Each row is a point on a landscape with many peaks, with its height.
From any point a climber steps to the highest of the 3 points nearest to it. It stops when none of these is higher. Distance is the straight distance between rows; heights are no part of it.
Z_575 (h 40.2): 0.749; -0.322; -1.540; 1.480; -5.788; 2.033; -1.386; 0.417; -2.077; 2.342; 1.580; 1.514; 2.947; -1.564; 3.088; -0.646; 0.005; 1.563; 1.134; 1.460; 2.965; -0.538; 1.477; 2.241; -0.503; 1.409
Z_503 (h 50.9): 3.247; 2.446; 1.102; -2.398; 1.743; -0.809; 2.432; -2.080; 0.512; 2.843; -3.598; 0.944; -0.896; 0.191; -3.085; -1.944; -5.793; -3.453; 2.593; 1.003; 0.477; 4.156; -0.600; 0.857; -2.840; -1.212
Z_733 (h 34.6): 0.667; 0.557; 0.371; -0.330; -2.256; -1.323; 1.431; -1.576; 1.208; 2.150; -1.408; 4.066; -0.485; 1.123; 0.499; -1.662; -3.171; 4.018; 2.356; 0.500; 2.448; 1.646; -3.918; 2.982; -1.310; 1.194
Z_620 (h 44.5): -1.415; 0.917; -0.013; 2.320; -3.903; -0.429; -1.114; -0.706; 0.241; -0.928; 1.559; 1.769; 2.414; 0.584; 1.754; 0.698; 0.874; 2.924; 0.416; 0.059; 2.009; -0.459; -0.074; 0.143; 0.824; 2.422
Z_722 (h 39.8): 1.392; 0.121; -0.475; 0.759; -2.778; 0.902; -0.462; 0.768; -1.068; 3.091; 0.650; 1.271; 1.319; -2.344; 1.682; -1.944; -2.489; 0.947; 1.414; 1.624; 1.889; 1.355; 0.022; 3.211; -1.263; 0.313
Z_440 (h 42.1): -1.461; -0.841; 0.825; -0.444; 6.362; -0.858; 0.134; -0.170; 1.004; -3.440; -0.529; -1.895; -3.353; 0.949; -0.745; 0.950; 2.597; -1.134; -3.010; -1.830; -4.025; -1.843; 0.849; -3.420; 0.755; -1.938
Z_259 (h 40.7): 2.485; -0.541; -1.295; 0.078; -4.143; 1.438; 0.597; 0.260; -0.324; 3.630; 0.568; 2.852; 1.209; -1.827; 2.038; -2.106; -3.459; 0.299; 2.810; 1.542; 3.348; 1.195; -0.552; 4.122; -2.204; 0.994
Z_602 (h 25.7): 0.205; -0.552; 0.871; 0.950; 0.533; -0.790; 0.269; 0.182; 1.128; -0.250; -0.351; -0.595; -1.159; 1.302; -0.887; -0.630; 0.740; 0.566; -0.334; -0.010; -0.062; 0.088; -0.890; 0.498; 0.299; 0.136
Z_125 (h 41.8): 2.124; 1.094; -0.117; -1.872; 0.505; 1.026; 2.457; -1.179; -1.052; 2.758; -3.209; -0.385; -0.803; -1.496; -1.959; -2.361; -4.159; -3.669; 2.011; 1.233; 0.189; 3.415; -0.581; 1.319; -2.618; -2.105
Z_736 (h 39.0): -2.016; -0.507; 0.800; -0.490; 5.171; -0.947; -1.000; 0.877; -0.394; -3.114; 0.568; -2.452; -2.136; 2.218; -0.838; 2.341; 3.782; -0.162; -3.378; -2.076; -3.107; -2.935; 1.173; -3.528; 1.242; -1.271
Z_104 (h 37.1): 1.981; 0.613; 0.557; -0.363; -1.351; -1.381; 1.917; -0.965; 2.522; 3.518; -0.643; 2.875; -0.429; 0.048; -0.800; -1.075; -2.711; 1.851; 1.880; 0.592; 1.908; 2.954; -3.503; 1.716; -1.469; 1.238
Z_316 (h 59.6): 3.153; 3.004; 0.640; -2.745; -0.102; -0.209; 2.133; -1.999; -1.466; 4.132; -4.097; 1.663; -0.563; -0.096; -2.940; -2.001; -7.131; -3.253; 2.164; 1.111; 0.019; 4.908; -1.273; -0.184; -4.373; -2.052
Z_242 (h 18.4): 2.755; 1.133; 1.476; -0.505; 1.639; -1.228; 2.128; -1.619; 1.571; 1.564; -2.731; 1.447; -2.540; 1.049; -2.424; -0.446; -3.596; -1.158; 1.332; 0.368; -0.558; 3.078; -1.921; 0.435; -2.055; -0.201
Z_158 (h 43.4): -3.580; -0.536; 0.112; 1.640; 0.325; -0.755; -1.534; 1.062; 0.479; -3.917; 2.173; -0.234; 1.305; 4.137; 0.398; 2.006; 4.702; 1.988; -1.777; -1.212; -0.828; -3.473; 1.012; -2.674; 2.850; 1.488
Z_413 (h 62.5): -3.245; 0.030; -0.030; 0.724; -0.591; -0.067; -1.553; 1.796; -0.989; -4.693; 2.484; -1.088; 2.347; 1.112; 0.745; 2.539; 5.226; 1.172; -2.857; -1.487; -2.011; -3.710; 2.957; -3.028; 3.288; 0.118
Z_636 (h 22.6): 3.018; 0.392; 0.399; -1.042; -1.393; -0.234; 1.213; -0.119; -0.740; 4.685; -1.885; 1.117; 0.304; -2.092; -0.324; -2.424; -5.694; -2.031; 2.595; 2.053; 1.514; 1.986; -0.926; 2.206; -2.662; -1.239
Z_878 (h 33.7): 0.657; 0.435; -0.170; -1.453; 0.296; 0.924; 0.558; -0.306; -0.648; 2.464; -1.093; -0.777; -0.597; -2.419; -0.792; -1.947; -2.919; -3.058; 1.424; 1.543; 0.502; 2.379; 0.903; 1.539; -2.175; -1.605
Z_428 (h 49.9): -3.165; 0.172; -0.903; 0.821; 1.868; -0.753; -0.872; 1.047; -0.172; -3.479; 1.489; -1.584; 0.956; 2.926; -0.044; 2.413; 3.773; -0.052; -2.334; -1.945; -2.328; -3.481; 1.812; -4.072; 3.152; 0.322
Z_901 (h 26.4): 2.351; 1.030; -0.440; -1.425; -1.005; 0.258; 1.397; 0.166; -0.948; 4.339; -2.205; -0.597; 0.769; -1.972; -0.707; -2.534; -4.582; -3.419; 2.516; 1.455; 2.070; 2.001; -0.273; 2.522; -3.105; -2.391
Z_305 (h 33.1): 2.436; 0.288; -0.427; -1.970; 0.750; 0.686; 1.541; -0.360; 0.120; 3.782; -2.041; 0.514; 0.552; -1.914; -1.339; -1.244; -3.273; -2.479; 1.572; 1.262; 1.604; 2.692; -0.702; 1.416; -2.058; -0.938
Z_297 (h 47.1): -2.413; 0.473; -0.028; -0.706; 4.204; -0.874; 0.309; -0.150; 1.611; -4.315; 1.603; -0.223; 0.145; 7.841; -0.029; 3.678; 3.112; 3.492; -3.028; -2.992; -1.913; -3.443; -3.488; -4.567; 1.467; 1.298
Z_16 (h 33.8): 1.783; 0.595; 0.452; -1.494; 1.323; 0.592; 1.993; -0.831; 0.591; 1.674; -2.161; -1.094; -1.392; -1.772; -2.231; -1.658; -2.092; -2.891; 0.635; 1.941; -0.379; 2.772; -1.191; 0.332; -1.440; -1.489
Z_571 (h 32.5): 0.111; -1.025; -2.112; -0.691; -1.633; 2.224; -1.173; 1.787; -1.870; 0.773; 1.346; -3.721; 1.294; -5.097; 0.618; -0.803; 0.491; -2.716; 0.102; 1.142; -0.309; -0.963; 2.636; 2.450; 0.186; -0.989
Z_713 (h 41.5): -2.623; -0.307; 0.645; 1.314; 0.091; -0.218; -1.526; 0.345; -0.840; -2.958; 1.091; -1.070; -0.153; -0.207; 0.469; 1.118; 2.630; 0.751; -1.072; -1.124; -0.956; -2.411; 2.141; -1.565; 1.552; -0.554
Z_721 (h 53.4): -4.064; -0.615; -0.752; 1.053; -1.795; 0.730; -1.888; 1.978; -0.362; -4.562; 2.807; -0.890; 2.865; 0.915; 1.220; 3.118; 4.475; 0.643; -1.571; -0.831; -1.139; -1.991; 3.997; -2.353; 2.968; 1.493
Z_911 (h 3.2): 3.680; 2.530; 1.141; -1.383; -0.091; -1.184; 2.034; -1.613; 0.931; 4.009; -2.944; 3.905; -0.153; 0.817; -1.426; -1.621; -5.720; -0.767; 2.588; 0.556; 2.376; 4.081; -3.519; 1.346; -2.351; -0.667
Z_517 (h 26.9): -2.697; -1.767; -1.825; -0.139; -0.731; 2.059; -1.952; 1.651; -2.282; -2.607; 0.933; -3.167; 0.155; -4.279; -0.295; 0.929; 2.900; -1.879; -1.686; 0.600; -1.493; -2.567; 3.675; 0.338; 1.646; -1.919
Z_300 (h 27.6): 1.333; 0.004; 1.067; -1.113; 2.859; 0.970; 1.004; -0.918; 0.059; -0.276; -0.719; -1.011; -2.047; -1.134; -1.816; 0.216; -0.546; -2.670; 0.421; 0.242; -0.893; 0.989; 0.063; -0.037; -0.088; -1.920
Z_172 (h 55.7): 1.810; 1.129; 0.820; -0.218; -0.695; -1.346; 0.927; -0.716; 1.720; 2.204; -1.366; 2.033; -0.921; -0.579; -0.484; -1.287; -3.061; 0.225; 1.810; 0.768; 1.019; 1.730; -2.597; 1.605; -1.350; -0.069
Z_593 (h 59.0): 2.110; 0.111; 0.550; -0.212; -1.333; -0.040; 0.611; -0.075; 0.161; 3.604; -0.884; 1.281; -0.087; -1.494; 0.216; -1.970; -2.818; 0.042; 2.120; 0.892; 1.756; 2.394; -1.381; 3.161; -1.643; 0.323
Z_193 (h 52.8): -0.177; 0.437; 1.166; 0.593; 1.294; -2.078; 0.969; -1.816; 2.078; -1.617; 0.345; 1.377; -1.504; 3.607; -0.327; 0.016; -0.608; 4.081; 0.093; -0.795; 0.701; -0.218; -4.110; -0.676; 0.470; 1.926
Z_342 (h 37.3): 0.567; -0.495; -0.423; 0.461; -2.063; 1.195; -1.099; 0.136; -1.236; 1.601; 0.373; 0.430; 1.152; -2.178; 1.539; -1.730; 0.464; -0.400; 0.278; 1.515; 1.931; -0.375; 1.173; 1.494; 1.009; 0.302
Z_215 (h 38.7): -1.133; -0.479; -0.241; -0.395; 4.251; 0.491; 0.243; -0.702; -0.359; -1.390; -1.178; -1.875; -2.248; -0.345; -2.150; 0.923; 1.742; -2.906; -2.428; -1.470; -3.049; -0.082; 1.447; -2.070; 1.086; -1.918
Z_953 (h 53.2): -1.800; 0.095; 0.797; 0.553; 2.567; -0.817; -0.415; -0.502; 0.359; -2.013; 0.656; -1.236; -1.162; 0.640; -1.009; 0.528; 1.899; 0.607; -0.842; -1.380; -0.894; -0.769; -0.346; -2.209; 0.722; 0.143
Z_73 (h 48.5): -2.881; -0.747; -0.543; 1.016; -1.749; -0.977; -1.196; 1.420; -0.174; -3.503; 2.629; -0.162; 2.353; 1.637; 1.300; 2.794; 3.564; 1.328; -1.825; -0.668; 0.354; -2.242; 2.029; -2.514; 2.694; 2.174
Z_69 (h 38.6): -2.582; -1.097; 0.703; -0.937; 3.851; -0.454; -1.023; 0.889; -0.082; -3.949; 1.260; -2.247; -1.663; -0.303; -0.382; 1.484; 3.412; -0.986; -2.446; -1.066; -3.221; -3.108; 1.812; -2.419; 2.487; -1.852
Z_715 (h 41.3): -0.473; 0.071; 0.609; -0.331; 5.605; -1.075; 1.873; -0.484; 0.664; -1.301; -1.972; -0.553; -3.860; 1.518; -1.684; 0.860; 0.633; -1.455; -1.622; -1.427; -4.181; 0.363; -0.642; -2.648; 0.205; -1.394
Z_421 (h 44.0): -2.015; 0.209; 0.180; 0.590; -1.813; -1.015; -0.811; 0.249; 1.672; -2.081; 1.636; 0.801; 1.886; 2.497; 0.154; 1.958; 1.411; 3.847; -1.531; -1.130; 0.479; -0.473; -0.493; -1.363; 1.634; 2.195
Z_406 (h 16.4): 1.098; 0.161; 1.197; -0.682; 0.490; -0.838; 0.396; -1.259; 1.653; 0.107; -1.046; 0.839; -1.580; 1.568; -0.322; -0.144; -0.371; 2.299; 0.009; -0.703; -0.328; 1.129; -3.231; 0.919; -0.700; 1.949
Z_353 (h 60.1): -0.735; -0.404; 1.003; 1.215; 2.042; -1.945; -0.317; -0.627; 0.866; -1.657; -0.145; 0.284; -1.681; 3.166; -1.328; 0.939; 2.358; 1.399; -1.306; -1.372; -1.487; -1.151; -1.172; -2.345; 0.896; 0.621
Z_137 (h 43.6): -0.008; -0.925; 0.091; 0.659; -3.414; -0.761; -0.864; -0.207; -0.502; 0.779; 1.341; 1.694; 1.111; 0.201; 1.585; -0.767; 0.703; 3.138; 0.438; 0.286; 1.870; -0.390; -0.823; 1.619; 0.527; 1.873
Z_61 (h 41.9): 0.358; -0.177; -0.569; 0.349; -3.871; -0.475; -1.681; 0.148; -1.139; 2.092; 0.739; 1.099; 1.752; -1.310; 1.669; -1.216; 0.048; 2.300; 0.782; 0.526; 2.521; 0.464; 0.559; 1.606; 0.230; 1.332
Z_519 (h 41.4): 0.924; -0.494; -1.700; 0.721; -3.820; 1.474; -1.316; 1.317; -1.669; 0.943; 1.896; 0.228; 2.706; -3.986; 2.185; -0.597; 0.337; -0.690; 0.461; 0.990; 1.452; -0.886; 2.526; 1.932; -0.251; -0.375
Z_839 (h 32.7): 0.386; -0.553; -0.576; -0.307; -1.044; 0.985; -0.873; 0.118; -0.729; 0.276; 0.430; -1.602; 1.168; -2.643; 0.843; -0.278; 0.464; -0.745; 0.392; 0.718; 0.227; -0.510; 1.587; 1.441; 0.234; -0.475
Z_93 (h 44.9): -1.048; -0.329; 0.081; 1.172; -4.060; 0.158; -1.460; 1.074; 0.174; -1.442; 1.986; 1.220; 3.569; 0.315; 1.377; 1.220; 2.344; 2.385; 0.020; -0.194; 1.678; -0.898; 1.777; 0.405; 1.643; 1.794
Z_208 (h 55.1): 1.603; -0.776; -1.887; 0.420; -2.850; 2.479; -0.829; 0.772; -1.656; 3.882; 1.027; -0.909; 1.186; -3.943; 2.914; -2.137; -2.215; -1.755; 2.632; 1.993; 2.041; -0.342; 1.663; 4.333; -1.809; -0.839
Z_358 (h 37.2): -3.230; -0.145; -1.079; 0.640; 1.692; -1.792; -0.733; 0.593; 1.198; -4.294; 2.788; 0.360; 0.647; 5.897; -0.355; 2.406; 3.564; 2.516; -2.408; -1.607; -1.265; -2.951; -0.347; -4.432; 2.969; 1.751
Z_293 (h 34.9): 1.684; -0.376; 0.640; -0.599; -0.752; 0.601; 0.371; 0.053; 0.134; 1.707; -0.124; 0.319; 0.448; -2.060; 0.580; -1.962; -2.133; -1.027; 1.840; 1.414; 0.248; 1.043; -0.418; 1.943; -0.821; -1.097
Z_920 (h 52.6): 2.654; 2.151; 0.482; -1.687; -0.224; 0.049; 2.278; -0.607; 0.401; 5.298; -3.274; 0.943; -0.783; -0.665; -2.110; -1.725; -6.071; -3.231; 2.807; 1.513; 1.391; 3.508; -0.239; 1.779; -4.426; -2.164
Z_716 (h 39.5): 1.217; -0.082; -1.106; 1.235; -5.813; 0.839; -0.961; -0.299; -1.014; 2.529; 0.808; 3.622; 3.116; -0.576; 3.185; -0.967; -0.883; 2.520; 1.394; 1.052; 3.955; -0.484; 0.355; 2.708; -1.054; 3.092
Z_46 (h 16.7): 0.877; 0.593; 1.289; -0.131; 3.341; -1.635; 1.281; -2.469; 2.125; -0.271; -1.785; -0.084; -2.366; 1.359; -2.288; -0.089; -0.462; -0.065; 0.042; -0.042; -0.624; 1.370; -1.558; -1.148; -1.413; -0.384
Z_76 (h 35.5): -2.278; -1.419; -0.364; -0.161; 3.583; 1.345; -1.730; 2.253; -1.924; -4.564; 0.617; -3.175; -1.994; -1.396; 0.251; 2.505; 3.695; -2.129; -2.871; -1.719; -3.590; -3.546; 3.284; -1.350; 2.825; -2.841
Z_829 (h 35.7): 1.239; -1.317; -0.329; -1.140; -0.042; 1.851; 0.220; 0.436; -1.459; 1.406; 0.007; -2.670; -0.441; -3.701; -0.259; -1.176; -1.721; -3.498; 1.294; 1.613; -0.087; 1.269; 2.411; 1.894; -0.523; -2.167
Z_882 (h 54.6): -0.272; 1.123; 0.872; 0.467; 3.508; -1.882; 0.932; -0.949; 1.613; -1.825; 0.049; 1.017; -1.870; 4.673; -1.228; 1.221; 0.844; 3.839; -1.147; -2.106; -0.515; -0.850; -3.559; -2.136; 1.284; 1.077
Z_486 (h 36.3): 2.350; 0.567; -0.255; 0.246; -3.066; -0.887; 0.144; -1.270; 0.141; 3.497; -0.558; 2.621; 0.229; -0.019; 0.942; -0.908; -2.736; 2.822; 1.611; 0.489; 3.072; 1.169; -2.625; 4.164; -1.608; 2.176
Z_196 (h 32.9): 2.236; 1.199; 0.573; -0.843; -1.568; -1.239; 1.369; -1.332; 1.712; 3.172; -1.910; 4.509; -1.002; 1.064; -0.370; -0.646; -4.467; 4.283; 2.792; 0.976; 3.828; 3.428; -5.873; 2.849; -2.383; 1.946
Z_386 (h 54.3): -0.375; 0.257; 0.857; 0.059; 4.189; -1.839; 0.387; -0.542; 0.766; -2.163; -0.605; -0.619; -3.382; 3.895; -0.755; 0.974; 1.662; 0.469; -2.163; -1.414; -2.231; -0.625; -2.265; -2.873; 0.742; 0.616
Z_641 (h 35.6): 1.953; 0.668; -0.166; -1.480; 2.236; 0.218; 2.262; -1.258; -0.106; 2.108; -3.061; 0.059; -1.105; -1.019; -1.903; -1.138; -2.874; -2.899; 2.036; 0.656; -0.516; 3.011; 0.167; 0.303; -2.479; -1.826
Z_686 (h 29.3): 1.203; 0.476; 1.084; -0.720; 3.897; -0.281; 1.726; -0.802; 0.844; 1.100; -3.180; 0.038; -2.789; -0.023; -2.120; -0.875; -2.449; -2.791; 0.322; -0.343; -1.723; 3.329; -0.863; -0.557; -1.877; -1.511
Z_395 (h 36.2): 0.550; -0.850; 0.288; 0.636; 0.490; 0.298; -0.332; 0.548; -0.606; -1.696; 0.781; -0.628; 0.220; -0.383; 0.172; 0.607; 2.711; 0.365; -0.730; 0.131; -0.021; -1.474; 0.688; -1.257; 1.318; -0.019
Z_396 (h 54.2): -1.602; -0.039; -0.413; 0.130; 2.517; -2.394; 0.236; -0.259; 1.515; -2.420; 0.826; -0.668; -0.031; 5.224; -0.529; 2.054; 2.200; 3.491; -1.266; -1.369; -1.315; -1.549; -3.217; -2.889; 1.833; 1.109
Z_650 (h 27.3): 1.778; 0.885; 1.243; 0.491; 1.352; -1.244; 1.574; -1.366; 1.128; 2.198; -2.019; 1.076; -1.664; 1.290; -1.601; -0.644; -1.573; 0.613; 0.809; 0.029; -0.272; 2.859; -2.690; 1.081; -1.435; -0.079
Z_131 (h 18.3): 1.225; 0.206; 0.708; -0.671; 0.612; -1.525; 1.830; -1.099; 1.260; 0.465; -1.313; 1.403; -1.059; 1.684; -0.932; 0.281; -1.452; 3.198; 0.485; -0.326; 1.034; 2.767; -4.029; 0.278; -1.170; 0.826
Z_493 (h 39.7): -1.533; -0.448; 0.154; 0.227; 4.194; 0.203; -0.851; 0.342; 0.142; -2.763; -0.560; -2.555; -2.563; -0.306; -0.653; 1.342; 1.966; -2.461; -2.559; -1.506; -2.979; -1.772; 1.330; -2.401; 1.591; -1.338
Z_656 (h 31.8): 0.981; -0.227; 0.874; 0.065; 1.615; 0.064; 0.157; 0.059; -0.277; 0.092; -0.552; -1.172; -1.153; -1.151; -0.839; -0.532; 0.969; -1.619; -0.460; -0.081; -0.692; 0.186; 0.489; -0.027; -0.649; -1.054
Z_822 (h 45.2): -4.466; 0.643; -0.476; 0.853; -1.275; 0.224; -1.365; 2.789; 0.405; -5.020; 2.585; 0.248; 3.870; 4.511; 0.682; 4.122; 3.561; 1.271; -2.488; -0.933; -1.895; -2.755; 2.422; -4.148; 2.134; 2.201
Z_21 (h 44.8): -1.350; -0.376; 1.167; 0.252; 7.086; -1.338; 1.366; -0.541; 0.704; -2.616; -0.372; -1.203; -3.687; 2.557; -0.897; 2.084; 2.028; -1.241; -2.363; -1.816; -4.418; -0.640; -0.561; -5.052; 0.592; -2.256
Z_257 (h 44.7): -1.015; -0.326; 0.701; 1.012; -4.023; 0.510; -2.231; 0.818; -0.338; -2.125; 2.287; -0.356; 3.724; -0.361; 1.862; 1.375; 2.705; 0.971; -0.607; 0.329; 0.971; -1.601; 3.461; -0.818; 1.589; 1.995
Z_819 (h 42.6): -1.933; -0.203; 0.194; 0.597; 3.301; -1.068; -1.132; 0.675; -0.186; -3.313; 0.344; -1.163; -0.769; 2.182; -1.309; 0.692; 3.162; -0.586; -2.125; -1.240; -3.375; -2.229; 1.000; -3.129; 2.180; -0.387
Z_50 (h 40.0): -0.609; -0.395; 0.268; 0.724; -1.997; -0.079; -1.313; 0.387; 0.103; -0.714; 0.459; 0.198; 0.124; -0.620; 0.803; -0.275; 2.185; 1.639; -0.140; -1.020; 0.284; -0.318; 0.305; -0.217; 0.707; 1.226
Z_214 (h 56.4): -1.778; 0.014; 0.362; 1.206; 1.845; -1.392; -0.366; -1.289; 1.341; -2.266; -0.064; 0.715; -0.665; 4.641; -1.410; 1.739; 2.008; 3.239; -1.222; -1.580; -0.445; -1.050; -2.840; -2.656; 1.160; 1.646
Z_498 (h 29.1): -0.820; -1.595; -0.257; -0.716; -0.698; 1.496; -1.731; 0.904; -1.672; -1.043; 0.826; -2.993; 0.835; -3.157; 0.189; -0.249; 1.731; -1.357; -1.171; 0.234; -0.903; -0.578; 3.690; -0.177; 1.709; -1.543
Z_825 (h 45.9): -1.501; -0.352; -0.112; 1.490; -2.477; 0.220; -2.181; 0.829; 0.056; -1.601; 2.539; 0.261; 2.888; 0.456; 1.526; 1.523; 2.637; 1.071; -1.183; 0.069; 0.744; -2.296; 2.047; -1.336; 2.077; 1.252
Z_568 (h 39.6): 0.494; -0.285; -1.405; 1.361; -6.748; 0.808; -1.876; -0.770; -1.253; 3.384; 1.765; 1.923; 2.670; -1.152; 3.733; -0.724; -1.445; 2.176; 1.374; 1.317; 4.253; -0.853; 0.458; 2.948; -1.480; 1.887
Z_637 (h 35.8): 1.096; 0.376; -0.266; 0.463; -2.561; -0.368; 0.156; -1.347; 1.619; 0.563; 0.678; 2.555; -0.393; 0.321; 0.940; -0.197; -0.947; 3.712; 1.418; 0.542; 1.863; 1.753; -3.343; 1.370; 0.071; 2.196
Z_959 (h 44.6): 1.773; 0.401; -1.605; -0.743; -1.336; 2.506; 0.531; 1.699; -1.058; 4.429; -0.784; -1.471; 0.854; -3.542; 1.523; -2.310; -4.486; -2.894; 2.330; 2.174; 1.386; 0.556; 0.979; 2.840; -1.877; -2.118
Z_863 (h 43.0): -2.297; -0.370; -0.030; 0.027; 5.475; -1.924; 1.116; -0.233; 0.686; -3.712; 1.651; -1.026; -2.229; 4.791; -1.132; 2.771; 2.763; 0.049; -2.169; -2.914; -3.336; -2.056; -1.936; -4.504; 1.368; -0.476
Z_219 (h 24.2): -3.122; -0.140; -0.726; 1.202; -1.474; 1.992; -2.160; 1.417; -1.083; -2.781; 2.395; -1.588; 1.778; -2.449; 0.786; 1.194; 3.383; -0.899; -1.379; -0.529; -1.590; -2.148; 4.365; -0.887; 2.957; -0.374
Z_751 (h 15.5): 0.675; 1.061; 1.993; 0.032; 2.361; -1.712; 1.286; -1.026; 2.025; -0.039; -1.124; 0.763; -2.592; 2.599; -1.187; 0.172; -0.827; 1.374; -0.906; -1.221; -0.531; 0.970; -3.460; -0.679; -1.155; 0.624
Z_184 (h 55.9): -4.304; 0.648; -0.148; 2.113; -3.467; 0.770; -2.182; 2.254; 0.189; -5.402; 2.754; -0.537; 4.670; 0.484; 1.916; 3.616; 4.114; 0.552; -1.820; -0.469; -0.130; -2.532; 4.317; -1.464; 2.399; 2.132
Z_777 (h 31.4): 1.114; -0.814; 1.093; 0.957; -1.279; -0.318; -0.099; -0.520; 0.572; 1.844; -0.224; 0.844; -0.556; -0.817; 0.111; -0.906; -0.837; 1.068; 0.096; 0.753; 1.501; 0.950; -0.796; 0.987; -0.649; 0.041
Z_295 (h 36.7): 0.408; -0.916; 0.268; 0.180; 3.292; 0.458; 0.245; 0.039; -0.080; -1.429; -0.885; -2.700; -0.966; -1.509; -1.095; -0.095; 1.203; -2.085; -1.534; -0.783; -2.279; -0.818; 0.982; -0.284; 0.680; -1.220
Z_737 (h 46.6): -2.242; -0.514; 0.056; 1.594; 0.488; -0.761; -0.631; 0.180; 0.172; -2.431; 0.712; -0.206; -0.272; 1.681; -0.504; 0.499; 2.727; 1.821; -1.166; -0.440; -0.652; -2.636; 0.789; -2.381; 1.533; 1.444
Z_659 (h 39.1): 1.049; -0.367; -1.795; -2.232; -1.180; 1.709; 0.461; 0.349; -1.183; 3.368; -0.933; -1.868; 0.221; -3.529; -0.080; -1.589; -2.449; -4.000; 2.098; 1.679; 0.153; 1.094; 0.597; 2.370; -2.000; -2.430
Z_9 (h 37.9): 2.731; -0.051; -1.613; -0.527; -4.002; -0.458; -0.231; -1.190; 0.519; 2.701; 1.158; 3.020; 1.236; -1.180; 2.130; -1.160; -2.417; 2.549; 2.133; 0.902; 4.125; 0.658; -0.539; 2.912; -1.776; 2.252
Z_644 (h 33.6): 0.801; -0.988; -2.761; -1.750; -2.170; 3.351; 0.329; 1.719; -1.900; 2.602; 1.075; -2.997; 1.308; -4.914; 1.215; -1.992; -1.887; -2.862; 0.395; 1.247; 0.151; 0.053; 2.591; 3.537; -0.765; -2.486
Z_243 (h 41.2): 2.047; -0.365; 0.191; 0.087; -2.761; 0.409; 0.590; 0.037; 0.690; 2.146; -0.301; 1.892; 0.171; -1.103; 1.028; -1.376; -1.445; 1.041; 1.620; 0.109; 2.157; 0.546; -1.753; 2.080; -0.791; 1.849
Z_2 (h 26.8): -2.381; -1.005; -0.744; 0.708; -0.351; 2.474; -1.901; 1.966; -2.214; -4.204; 1.603; -2.539; 1.165; -2.829; 0.185; 0.829; 3.549; -1.267; -1.643; 0.067; -0.523; -1.873; 4.719; -0.762; 2.486; -1.196
Z_895 (h 14.0): 1.051; 0.098; 0.888; 0.049; 0.810; -0.488; 1.818; -0.835; 0.439; 1.208; -2.225; 0.301; -1.177; -0.422; -0.672; -0.792; -0.921; -0.983; 0.730; 0.044; -0.676; 2.286; -1.147; 1.927; -0.733; -0.535
Z_603 (h 48.7): -0.746; 0.799; 0.707; -0.087; 7.035; -2.029; 0.620; -0.121; 0.916; -2.529; -0.525; -0.486; -3.725; 4.088; -1.294; 1.966; 1.604; -0.268; -2.977; -2.567; -4.189; -1.478; -2.011; -3.922; 0.711; -0.788
Z_781 (h 27.0): -1.007; -1.109; -0.649; 0.271; -1.712; 1.911; -1.741; 1.112; -1.425; -1.941; 2.353; -0.984; 1.524; -2.826; 1.327; 0.199; 3.065; -0.711; -0.960; 0.186; -0.361; -1.786; 2.965; 0.296; 1.355; -0.612
Z_117 (h 45.8): 1.754; -1.137; -1.902; 0.394; -5.473; 1.784; -0.873; 0.523; -2.205; 3.998; 1.516; 1.723; 2.397; -2.949; 3.941; -2.398; -1.519; -0.006; 3.270; 1.727; 3.097; -0.603; 0.546; 4.232; -1.218; 0.796
Z_628 (h 8.9): 2.505; 0.123; 1.665; -0.153; 0.905; 0.055; 1.585; -1.074; 1.159; 3.706; -2.702; 1.951; -1.402; 0.279; -1.768; -1.589; -3.666; -1.314; 2.145; 0.758; 0.940; 3.467; -2.399; 1.029; -2.068; -0.102
Z_36 (h 40.9): 2.004; 0.569; -2.269; -2.294; -1.853; 2.735; 1.440; 1.090; -1.499; 4.899; -1.677; -1.593; 1.140; -3.003; 1.328; -2.165; -5.083; -3.634; 3.237; 2.334; 1.903; 1.863; 0.161; 3.961; -3.161; -1.970
Z_539 (h 20.8): -0.275; 0.240; 1.313; -0.097; 2.424; -1.357; 1.162; -1.399; 1.305; -0.304; -1.936; 0.149; -1.242; 0.964; -1.604; -0.601; 0.463; -0.817; -0.629; -0.223; -1.230; 0.495; -0.523; -0.909; -0.607; 0.199
Z_368 (h 44.1): -0.778; -0.482; -1.159; 0.835; -4.523; 1.778; -1.041; 0.579; -1.363; -0.308; 1.989; -0.214; 2.589; -1.351; 2.351; -0.454; 1.691; 1.219; -0.158; 0.705; 1.553; -0.517; 1.123; 0.677; 0.794; 1.431
Z_707 (h 31.5): -2.983; -0.961; 0.111; 0.188; 1.076; 0.611; -2.027; 1.465; -1.580; -4.397; 1.160; -2.870; 0.006; -0.994; 0.263; 1.809; 4.281; -1.360; -1.989; -1.063; -2.433; -3.126; 3.666; -2.287; 3.253; -0.441

Call two points neighbours if one is among the 3 nearest of the other. Go from one point of each pair to the other, from neighbour to neighbour, staying as high as possible. Name the lowest point that can't be avoided.
Z_413, Z_316 | Z_878
Z_353, Z_208 | Z_575
Z_413, Z_593 | Z_722
Z_413, Z_353 | Z_421

For each start below, name the point where the climber stops.
Z_300 | Z_353
Z_76 | Z_353
Z_539 | Z_353
Z_215 | Z_353
Z_257 | Z_413
Z_707 | Z_413
Z_93 | Z_413
